Points, in no order, along strands that fork and pass close to each other.
Points whose rows are less than 95.6 apart are linked; no others are. Some points are linked to none.
K249: [ -5 -22 -13  14  -7  -8  12  14  -4   6 -46  17  -3  21  20 -13 -31  -1
  13  48 -30]
K402: [ 21 -16   6   4 -27  14 -39 -13  15  27  -9 -48   8  23 -26 -12  31 -15
 -11 -41  46]
K231: [ 26   8  -7 -12  14  42   5  -6  -4  10  19  22 -19  12 -16 -30 -31  -1
 -18  -1  -2]
K19: [  7 -12 -44 -17   8 -61 -16  39  -1   0 -48 -23  37  -4  39   3   1   3
   4  34  18]
K693: [-22  -4  10 -29  15  -6 -33 -23  16 -10 -21 -70 -18 -51 -51 -14  35  22
 -11 -22  54]
K615: [-14 -11 -33   9 -13  11  20 -14  -5  31  47 -49 -24  15  -2 -10  14 -26
  -5 -53  17]
K271: [-25   6  75  -9  -9  -2  27 -10   3 -11  35   5  -1 -39  -3  62  23  43
 -13   0 -52]
K207: [ 43   9  37  19  -3  20  34   2 -18 -13  12  73  15  -8 -36   4 -56 -29
  26 -20 -39]
K340: [-70 -24 -32   7  -1 -10   9 -20  17   8   5 -81 -45 -19 -29  -8  31   6
  13   2  27]
K766: [-34   2  17  28  50 -59   0  46  -5 -51  13  40  -3 -27  32  27 -46  35
   9  35 -14]
K495: [-69 -47   4  30 -21 -36  22 -11   5   7  29 -54   8   9 -26  36  25  11
  16 -14   0]
K514: [-11 -41   2  12 -27   2 -46 -13  19   5 -24 -16  12  39 -29  -3 -12  33
 -15  29  36]
K127: [  0   6  -2  15  12  17  71   8 -21  12 -22  26 -12  -4  -3 -18 -45 -45
  30  -5 -59]
K156: [  0 -31  35  -8 -51  -7   3  -4   4   7 -32 -55  31 -13   7  25  77   3
  13 -30 -20]
K454: [-40   8 -54  48  23 -18  19   6 -18   5  70  42   9  46 -25   5 -39  -8
  16 -26  26]
K688: [ 21  24 -11  30  42 -15  -5  36 -22 -45   2  84  23   9 -21 -18 -47   2
  56  21  -3]
K793: [  5   3  21 -33 -26   7 -20 -23  18  12 -59  -8   5  -8  27   9  22  18
 -23  42 -37]
K500: [  6 -15  27  42  13  -7  37   9 -24 -18  42  76  16   0 -15  26 -54 -20
  31 -33 -44]
K159: [ 22  -3 -45 -21 -16   4 -60   8  28   4 -56 -39   2   3  10 -35  23 -13
 -14  40  71]
K917: [ -2 -14  34  11 -93  38  25 -38   1  41 -10 -37  -6  32  21  16  66  -9
  17 -48 -12]
K4: [-11  -3  -5  -8 -36  47  22 -39   6  46  -9 -14 -39  15  27 -16   6 -18
 -10  -8 -16]
K383: [ 21  10  31   1 -36  53  52 -30   4  22 -49  43 -14   1 -12 -15 -21 -20
   5 -12 -72]
K643: [-44  18  24  -4 -45  49  67 -49   5  23  20 -37 -49  -3  21  29  43   9
  -7  -5 -41]
K213: [-56  16  -6  32  32   4  46   0   3 -10  76  35 -29 -26 -16  19 -48 -16
 -12  12 -42]
K860: [-42 -35   0  35  -1 -63   5  21  -9 -10  43  -6  21  11 -18  43  -6  13
  16 -11   6]
K781: [-28  23 -65  44  30  13  37   9 -15   8  40  41  -4  51 -26 -35 -48 -14
  16  -4  17]
K241: [ 28   4 -54  -1  15 -41 -28  50  -3 -21 -30   2  60  35  35 -18   8  -7
   1  14  46]
K27: [-41 -56   0  20 -48 -11  -1 -28  13  25  -6 -18   1  45 -13  18 -18  28
  -3  25  -8]
K600: [-47   9 -27  19  51 -50  17  42   2 -26  14  12 -12  -2  20  12 -40  23
  14  31 -10]
K2: [-12 -18   9  24  30 -74 -46  27 -18 -51  42  10  12 -33  19  38   2   7
  24 -28  44]
K967: [ 53   3   3 -14 -31  12 -50   3  28  28 -50  -7  60  27  32 -12  43 -39
 -44  -5  15]
K316: [ 27  22  -6  -9  38   7  46  34 -29  -1 -28  22  -5 -24  23  -8 -31 -42
  20  16 -63]
K83: [-23 -11 -21 -23 -29  16 -33 -22  16  29 -47 -40 -53  -4  34 -24  11  -4
   4  36  21]
K395: [  9  23 -47  34  15  26  50   9 -12  18  18  28 -19  42 -13 -39 -52 -47
  30 -26  -5]
K91: [ 25   8   7 -27  12  -7 -62 -14  14 -19   2 -16  10  -8 -19  -4  14  38
 -35   9  59]
K462: [ 30  -4  -6  -5 -11   9 -60  -3  18 -13 -17   4  19  34 -25 -18   6  25
 -32  31  58]
K467: [ 65  42 -40 -41  38  -2 -35  29  -4 -36  -6  41  35  -5  26 -35   7  -5
  -7  34  39]
K281: [-94 -27  29  31 -14 -21  18 -14  25 -14  34 -59  -7 -34 -49  37  46  23
  14 -11  -7]
K513: [ 47  41 -21  36   4  37  37  13 -16 -13 -23  34   4  31 -37 -49 -51 -50
  52  -6 -19]
K214: [ 48  -2  35 -31 -16   6 -14   4   0   4 -46  38  62  -7  17  18   6  -6
 -29  13 -34]
K484: [  3  -3   9 -20 -47  34  -4 -34   7  41 -63  -2 -29  19  40  -5  12  -5
 -13  19 -38]
K987: [-43   8   6 -17   1  31   9 -48  21  20   8 -27 -54 -10 -10  -4  -7  36
 -28  21  -8]
K665: [ -5  -9  15  22  33 -43 -37  26 -12 -60  32  74  14 -15  12  28 -33  28
  18  27  19]
K308: [ 10  10 -43  11  34 -54 -19  59 -25 -18  -9  16  35  15  39  -4  -3   7
  22 -16  47]
K224: [  6  -2 -53 -27   3   2 -20   6  12  11 -30 -27 -32  -4  31 -38  -3  -3
 -10  41  34]
K229: [ 19  38  39 -53   2  21 -37 -50  12  -1 -55   2   7 -10  20  10   8  38
 -50  20 -38]
K708: [  2 -12 -17 -21  18 -55 -28  30  -9 -25 -12 -21  18 -36  19  17   7   5
   1  17  28]
K863: [ 30  -1 -19  -5   3  23  11   8 -13  -5 -25  39   5  25  -2 -17 -40 -10
   4  25 -19]
K321: [ -3 -18  28   5  18 -37 -30   8  -5 -34  42  31   3 -39   4  43 -11  21
   1   9   5]
K855: [-21  18   5  11  41   0  43   1 -14  -1  87  13 -34 -29   9  21 -20 -11
  -4 -28 -25]
K642: [-15  -6  33 -30  30  -8 -26 -15   9 -23 -11 -56   0 -67 -45  -8  63   8
   5 -64  38]
K661: [ 10 -23  41   5 -36  -7  27 -13 -12  20  32   7  15  11  -5  30   8  13
  -5 -40 -22]
K569: [ 22 -11   9  10  16 -12 -30  25 -14 -36  18  66  33  24 -13   1 -35  25
  17  26  15]
K761: [-73  20   2   7 -31  36  30 -67  25  25  26 -57 -55  -5  -4  16  25  22
 -15  11 -29]
K294: [-23  12 -38  34  45 -43 -20  24 -14 -47  65  52   5  22  -3  -2 -27  33
  35   0  56]
K721: [ 14 -14 -30  -1   4 -44 -54  41   8 -39  -6 -25  36  -3 -24 -24  16  14
  16   3 101]
K334: [-16  15 -14 -42 -22  15 -65 -37  34  12 -72 -39 -26 -19  18 -10  10  25
 -28  43  19]
K343: [ 36  11 -22 -23 -25  20 -55  -9  31  29 -59 -40   4   6  24 -22  46 -28
 -28   4  41]
K104: [-86 -22 -28  15 -35  14  17 -46  18  33   4 -59 -62   7  -4  -7  12  -6
   6  17   0]
K247: [-63 -29  21  20 -53  17  36 -36  19  17   1 -14 -15  18  -1  27   9  18
  -1  18 -50]
K380: [ 38 -14  25 -19 -27 -17 -14   1  -1  13  -2 -25  38 -19   8  23  48  -6
  -5 -33   3]
K319: [-29   5  60 -22 -12  -3 -12 -39  11 -13 -11 -52   5 -23 -34  30  54  44
 -10 -27  -6]
K473: [ 42  27 -34 -22  47  -8  -6  42 -20 -26  -3  32  13 -19  29 -18 -14 -11
  -3  17  11]
K673: [ 19  34 -23   8  67 -17   4  43 -34 -30  20  50 -11 -22  30  -4 -28 -17
  32 -13  -6]
K965: [ 59  27 -24 -10  16  40 -20   5  -4  -7  40  33  -7  22 -21 -44  -2  -6
 -19  -7  51]
K201: [ 23   2 -51   6  12   5   4  27 -11  21   0   0  -9  41  23 -39 -10 -29
   7  -3  25]
K825: [-62 -12  50  12  -9 -21  15 -17  12  -4  60 -15  -1 -30 -25  64  16  30
  -2  -6 -23]
K606: [-35  -8  20  12  13   7  41  -1   0   0  29  21 -18 -10 -23  17 -46   6
  -7  26 -58]
K269: [ -8   5 -16  -2 -12  30  54  -8 -10  45  41 -26 -47  11  17 -16   6 -26
  -6 -25 -17]
K251: [ 46  13  39 -16 -55  25 -29 -23  18  38 -46 -12  41  26  27  -9  59 -39
 -45 -44   4]
K297: [  4   2   3 -27  13  14 -37 -40  16  -1   7 -43 -24 -17 -34  -6  17  37
 -23 -19  51]
K996: [ 20  33 -21   4  54  -1  22  20 -28  -9  62  25 -27 -16  11  -9 -30 -16
  -1 -27  -4]
K472: [ 30 -11  -8 -28   9 -38 -45  19   7 -13 -30 -31  48 -30   5  15  37  -9
 -20 -11  36]
K918: [-50   0 -17   9  29 -42  12  -1  -1  -6  70 -45 -30 -40 -14  27   9   7
  -5 -19  21]
K69: [-24 -19  26 -23   0  32 -13 -29  15   0 -39 -74 -11 -25 -47 -25  82  -7
  12 -72  26]
K341: [  1  22  -4 -42  30  25  -7 -15  14  -1   0  -7 -45 -36   2 -11 -22  46
 -31  49  -6]
K290: [ 56  15  19 -30  22  11 -22  20 -15 -28 -34  68  50 -32   3   7 -26 -14
  -9  33 -36]
K945: [  3 -30 -20   8  -5 -17  -5  12  -9  18  27 -59   5   6 -18 -13  38 -29
   5 -53  47]
K28: [ 30  35  54 -41 -17  47 -11 -58   7  16 -62  18 -19  19  17 -14 -14  21
 -34  -6 -49]
K173: [ 52  -7   0  16 -28  30  -9   2   4  37  24 -16   5  45   0 -25  18 -35
 -17 -39  30]
K444: [ 28  13  16 -11  41  -2  -5  18 -11 -38  -5  72   2 -41 -11  11 -40  11
   8  39 -27]
K687: [-13 -20   2 -32 -19 -22 -28 -10  15  -4 -53 -40  -4 -24  12   7  19  35
 -18  48   1]
K780: [-54 -36  -1   3 -15  21   2 -35  15  13  -9 -84 -39 -22 -43 -12  63 -15
  20 -45  25]
K858: [-38 -12  35   8 -33  19  61 -41  12  17  -6  26 -12  11 -14  22 -23  30
 -11  27 -71]
K230: [ 29   3  17 -22  13  12  26  17 -21   8   1  24   6 -30  23   8  -6 -15
 -13   4 -48]
K711: [ 14  21  55 -31  -2  25  30 -22  -4   5  12   8 -16 -33   8  22   8  25
 -21   0 -65]
K889: [-43 -23  15   9  -2 -24  35  18  -1   6  -5 -31  -9  -1  26  32   4  11
   7  36 -38]
K891: [ 70  21   4  -9   8  25 -50  18   4  -6  36  11  25  30  -7 -26  23 -13
 -27 -20  63]
K125: [ 64  36 -12  19  21   9   8  31 -32 -31 -14  61  28   8 -31 -37 -42 -41
  57  12 -18]
K714: [ 22  -2  33  -2 -82  35 -17 -29  15  42 -35 -45   4  32  29 -10  66 -26
  -1 -60  10]
K221: [  2  18   1 -22  43  12   4  11   5 -24   6  28 -33 -34 -12  -7 -49  29
  -8  66  -5]
K810: [ 50  -7  36 -18 -45  17  28   5  -3  15 -46  33  47   8  25  -3  11 -23
 -11 -12 -63]
K730: [-46 -21 -13  23  11 -41  38  34  -6   7 -23   3  -8  18  28   9 -34  14
   9  47 -43]
K34: [-30 -23 -19  40  -6 -28  15   1 -13   6  70  16   8  28 -19  28 -24  -1
   0 -24  17]
K14: [-21   9 -13  49  34  -9  54  21 -21  -6   6  54   8  17 -24   3 -67 -33
  39  -7 -53]
K764: [-13   9 -26  48  52 -60 -19  42 -34 -21  33  43  15  15  35  19 -24  16
  39 -26  31]
K152: [ 37   3  31  28 -29  33  51 -18  -1   7 -26  56  18  15 -46 -13 -55 -35
  24  -9 -48]
K602: [-26 -18  35 -16 -33  -5  29  -2  -3   6 -14 -47  -2 -23  27  34  54  21
   8  21 -46]
K564: [ 16   0 -33  10  21 -20 -15  37 -16  -8  40   3  14  30  -2 -11  -9  -3
  10 -17  54]
K822: [ 40   5 -29   8 -26  55  11   0   6  40 -14  12 -15  53  21 -47  -5 -57
  -7 -15  15]
K459: [ 78  32 -27 -30  21   1 -60  30  17 -20  -1   5  52   0  13 -23  35 -16
 -19   0  63]

Follow the links from the first point to the second, and from the first to the third. Name the last point that the two ways share.
K294 / K28 / K891: K308
K28 / K173 / K343: K793
K569 / K564 / K213: K730
K271 / K965 / K472: K730

A fork is a point with three links, a tip a point with one. Leave the first point through the second and follow the links. Name the first fork or tip that comes.
K269 / K615: K308
K247 / K858: K730
K334 / K83: K917
K564 / K201: K793
K810 / K214: K761
K383 / K152: K665
K711 / K230: K383
